Each row is a point on a tangle of strands that fork, close into loops and nearly touch. The rows are in no order.
In the rows, zero is written as 128.
Two points are linked if the straight distance between their rows is under 91.2. Some points are linked to none.
k_139: [152 138 129  76 108 106 123 146 116 110 156  98 131 119 127 164 132 153
 134  77 141]
k_946: [128 115 107  72  99 120  58 164 128  81 155 117 125  75 151 146 139 159
 128  71 177]
k_83: [127 106  94  49  47 131 138 129 143  97 152 141 115 111 120 125  83 176
  99 100 160]
k_999: [170 141  96 132  95 107  97  65 129  94 115  91 173 105 164 142 116 105
 132 126 160]
k_264: [ 95 159 209 179 199 121 138 126 139 138  94  90 123 160 165 164 189 135
 173 143 145]
k_202: [112 121  99  74  31 153 159  95 149  93 118 195  97 136 110 109  98 116
 109 160 140]
k_635: [112 126 145  96 119  91 163 187 110 135 182 144 107 146 128 118  88 148
 111 103 129]
k_269: [111 111  86  98  76 148 124 100 120 146 142 168 124 100  79 107 130  98
 135 153  94]
k_671: [101 135 110 184 142 125 111 139  85 158 129 125 133 116 124 109 131  96
 123 151 163]
k_260: [ 89 132 170 155 205 125 151 159 163 157 122 129  99 126 137 119 135 199
  93 135  62]
k_513: [134 121 135 114 138 125 165 162 137 129 159 159 109 176 115  97  74 145
 105 122 129]
k_14: [111 166 156 137 150  94 149 139  79 139 130  80 113 139 115 162 176 139
 142  97 148]
k_962: [108 134  96 113  96  97  86  95 110 106 125  85 134  69 159 147 124 166
  95  86 189]
k_406: [159 125 128  85 107 110  86 122 140  79 154 126 160 119 179 147  99 119
 113  90 174]
k_199: [123 136 167  76 155 124  85 195 106 106 144  69 118 147 156 183 144 144
 177  76 174]
k_649: [ 96 136 153 165 142 108 155 144 115 158 159 182 134 129 110 112 121 110
  99 145 109]
k_277: [119 142 125  96 133 105  92 151  94 100 162  84 102 110 155 143 124 151
 120  80 199]
k_345: [167 117 135 104 115 121 125 141 155 132 122 134 160 153 138 132 108 124
 140 143 130]
k_781: [ 99 159 136 221 178 138 142  86 114 170  77 109 146 115 141 129 159  72
 145 173 112]
k_216: [186 101 140 150 182 135 115 153 144 111 137 119 125 151 107 112 163 133
 146 129 102]
k_703: [170 144 110 186 120 137 180  52 136 131 110 145 153 140 109 123 111  94
 121 136  84]
k_144: [127 109 107  84  69 132 112 132 129 124 148 163 136 104 110 118 125 115
 130 131 126]
k_349: [125 147 189 136 181 102 131 153  94 114 136  72 108 167 150 165 161 133
 156  93 156]
k_234: [ 81 153 184 126 153  93 114 169 110 157 124 114 149 125 156 170 159 115
 163 139 152]
k_395: [119 108 108  94 106 126  84 159 110 135 149 128 144  88 106 136 162 127
 141 123 126]
k_265: [109 116  82  85  51 148 162 129 129 109 123 159  83 153  97  88  81 172
  98 135 162]
k_522: [153 120 152 169 201 120 131 136 150 133 117 117 134 159 149 109 144 119
 125 142 115]
k_824: [130 162 198 179 182 104 135 128 105 117 129 100 125 163 145 149 190 117
 157 118 154]
k_242: [156 110 105  86  46 139 127  72 149  67 139 177 125 113 114 139 130 129
 105 114 127]
k_530: [111 135 145 127 130 108 192 150 147 165 107 144 148 159 138 135  63 152
 108 144  98]
k_915: [120  94 129 130 146 144 121 153 148 175 113 137 127 115  89 110 158 136
 137 162  57]
k_369: [166  98 124  60  82 129 145 168 165  91 139 148 135 169 118 143  79 155
 137 104 125]
k_308: [159 120 110  58  80 122 156 139 134  94 149 122 112 157 113 141  83 171
 105  88 144]
k_959: [107 124 123 136 143 117 109 173 100 152 155 136 121 119 130  96 127 127
 118 133 168]
k_813: [117 137 193 169 202 120 134 155 151 153 126 129 104 129 135 129 175 158
 120 133  73]
k_991: [123 144 114 128 128 111  86 106  95  93 137  77 124  98 163 145 146 129
 124  86 218]
k_329: [134 157 126 163 133 106  95  79  93  96 132  88 144 114 163 145 162  97
 141 121 204]
k_384: [144 113 136 179 174 156 158  95 160 141 116 157 100 143  99  85 143 144
  93 145  55]
k_820: [121 120 149 125 168 119  88 193 108 126 155 111 120 147 143 115 143 121
 151 129 175]
k_193: [147 128 113 162  97 177 210  75 162 139  72 158 111 171  81 104 104 128
 112 156  76]
k_961: [129 112 136 131 107 190 188  95 189 131  63 181 107 168  98 111 116 127
 124 187  56]
k_486: [120  99  92  92  80 116  76  88 153  92 136 114 128  58 152 144 136 165
 100  88 168]
k_360: [133  84 116 137 162 175 129 126 175 163  90 127 107 120  94 103 137 158
 132 178  45]
k_932: [191 105 123 149 153 135  99 109 110 103 140 125 132 133 106 115 180  99
 153 135 111]
k_578: [139 116 121 159 165 159 124  77 165 155  96 148 144 119 126 113 139  88
 147 180  36]
k_476: [148 147 174 199 199 127 141  88 164 142  84 102 149 134 161 131 172 127
 134 149  67]
k_502: [131 133 143  66 132 107 100 193 118 109 153  98 130 127 155 181 108 140
 146  78 151]
k_278: [117 110 120 157 142 176 162  80 179 157  77 173 127 130 113  93 114 110
 122 195  50]
k_6: [138 160 103 183 140 119 161 104  98 131 121 111 146 143 122 128  88 112
  96 112 162]
k_905: [123  97  88  60  27 178 127 100 163  59 126 191  99 115 112 103 121 119
 121 140 160]
k_751: [122 129 110 151  95 141 189 120 124 140 114 164 129 153  95 105  79 127
  94 147 128]
k_270: [134 123  90  81  64 123 110  93 144  95 136 125 138  95 139 138  97 151
 105 107 168]
k_372: [129 129 135 173 161 138 146 124 132 162 141 169 124 138 105  98 141 118
  99 155  78]
k_806: [107 103  99  54  94 119  87 170 129 105 171 115 101  70 158 129  90 185
 121  67 182]
k_459: [ 76 144 176  92 164  99 123 209 110 174 150  95 110 156 190 161  94 135
 166 109 141]
k_77: [119 145 167 127 135 100  98 142 127 136 131 138 169 126 158 158 147  80
 155 148 144]
k_110: [109 107  81  97  60 167 152 138 123 130 132 171  92 134  75  85 111 140
 121 157 132]
k_376: [152 116 131  97 113 116  60 175 136  71 162 124 145  90 133 155 168 118
 157  80 172]
k_610: [144  87  79 131 131 188 139 103 146 169  83 123 122 126  75 106 114 124
 145 177  61]
k_186: [122 155 158 183 154 111 191 127 139 157 106 136 147 147 136 131  80 135
 100 133 104]
k_792: [124 108  85  89  88 147  84 112 106 127 142 130 127  73  86 151 181 106
 165 127 103]
k_545: [139 124  89 143 114 157 145  83 119 177  87 128 139 124  86 119 118 113
 123 153  83]
k_576: [155 133 123 188 181 148 128  91 124 138 104 104 112 127 107 121 189 113
 153 143  73]
k_662: [136 137 145 131 119 108  80 127 109 117 161 143 153 107 146 129 166  83
 139 124 159]
k_754: [176 130 108 159 159 145  99  77 113 118 116  97 123 120 113 123 199  87
 185 133  90]
k_656: [ 95 118  87 111  51 164 164  90 131 138 116 186 110 136  87 102 108 104
 119 164 111]
k_830: [109 130 115 126  85 159 217 103 139 146  92 175 105 167  72  95  96 144
  97 152 100]
k_468: [154 122  93 146 125 130 130 103 115 146 110 111 139 126 106 119 108 115
 121 149 126]
k_136: [107 122 125 121 122 116 149 178 116 180 135 140 120 114 102 102 135 156
 132 149  78]
k_453: [164 150 128 139 128 103 144 105 125 111 131 123 151 158 145 137  96 113
 109 102 155]
k_363: [145 146  97 154 126 127  72  70  97  90 135  87 125  82 144 137 196  96
 156 114 173]
k_509: [112 136 154 120 138 105 147 164 129 162 116 112 149 144 145 143  90 145
 135 130 107]
k_801: [116 101 100  58  27 154 100  96 167  70 153 190 123  88 122 124 129 137
 115 107 144]
k_667: [145 151 132 202 148 125 167  93 123 140 109 129 157 149 130 117 108  99
 111 138 111]
k_187: [142 134  77 148  87 132 125  68 108 104 145 145 120 106 113 101 105 104
  87 132 163]
k_606: [167 139 169 100 146 111  88 161 127  79 160 120 147 124 139 162 177 103
 169  95 143]
k_597: [142 128 126 212 209 158 144  79 144 155  97 125 112 131 112  97 164 129
 116 149  60]
k_726: [ 87 162 180 200 187 127 124 114 129 158  82 108 145 134 147 143 182 104
 159 176 128]
k_489: [122 129  81 134  73 143 147 101 121 130 130 157 135 132 114 104  74 118
  95 135 165]
k_681: [ 83 147 119 206 163 132 138 129 104 179  88 109 151 119 124 119 125 100
 124 162 123]
k_263: [104 158 124 123 104  90 117 110 105 118 149 126 149 107 168 143 104 111
 101 107 186]
k_112: [136 116 155 163 170 147 169 152 167 142 129 165 114 175 112  81  99 165
  91 146  92]
k_936: [101 127 177 108 185 119  92 218 111 139 148  93 114 162 171 146 115 122
 167 111 165]
k_696: [ 94 138 144 114 115  88 153 160 104 151 171 168 127 121 116 119 126 133
 103 116 121]
k_870: [182 106 118 116 107 152 138 131 162 103 110 144 138 174 118 106  95 120
 131 149 109]
k_73: [ 84 124 164 124 159 108 163 183 136 180 128 131 104 124 124 119 118 187
 116 134  66]
k_974: [175  96  97  69  81 161 127 138 161  94 119 150 136 152 101 127  92 140
 141 138 137]
k_487: [132 146 148 104 127  95 147 141  83 138 154 102 130 130 117 170 154 153
 125  80 117]
k_416: [112 126 143  73 119 117  50 170 124  79 151  90 121  84 193 172 131 142
 138  52 198]
k_648: [103 151 140 117 146  98 122 168  98 167 125  76 147 144 155 155  97 125
 141 123 156]
k_451: [ 99 139 127 114 131 115  86 164  93 141 131  81 143 124 162 147 119 115
 141 126 209]
k_894: [141 122  98 122 122 135  79  99  93 106 143 110 119  80 112 140 197 105
 157 122 136]
k_881: [ 66 152 192 108 179 104 132 197 117 162 114  87 133 147 173 175 143 143
 172 130 126]
k_452: [134 136 147 191 186 138 125  84 172 146  73 130 154 114 170 125 151 100
 141 186  50]
k_304: [120 118  98  82 119 113 106 160 102 108 153  78  99 111 145 134  78 183
 116  80 174]
k_591: [161 155  91 177 114 135 146  51 109 107 144 149 141 124 116 117 122  91
 109 126 130]
k_767: [146 100 165 149 185 130 137 172 158 137 143 161 124 164 131  96 120 131
 114 146 100]

A fork is a point with three links, a tip a point with one. Leave the first point through the second and follow the links. Name the first fork or tip that comes.
k_452, k_578 => k_667
k_187, k_489 => k_476
k_502, k_139 => k_662
k_681, k_781 => k_199
k_216, k_932 => k_513
k_513, k_635 => k_112

Name the points in between on the shortest way along the links from the first point to the second, in order.
k_905, k_329 => k_202 k_656 k_269 k_144 k_395 k_792 k_894 k_363
k_881, k_349 => k_459 k_936 k_820 k_959 k_671 k_681 k_781 k_726 k_264 k_824
k_270, k_606 => k_486 k_962 k_991 k_277 k_304 k_806 k_946 k_376
k_649, k_767 => k_372 k_384 k_597 k_576 k_754 k_932 k_216 k_522
k_452, k_591 => k_578 k_278 k_961 k_193 k_830 k_751 k_489 k_187
k_363, k_345 => k_329 k_991 k_962 k_486 k_270 k_83 k_308 k_369 k_974 k_870
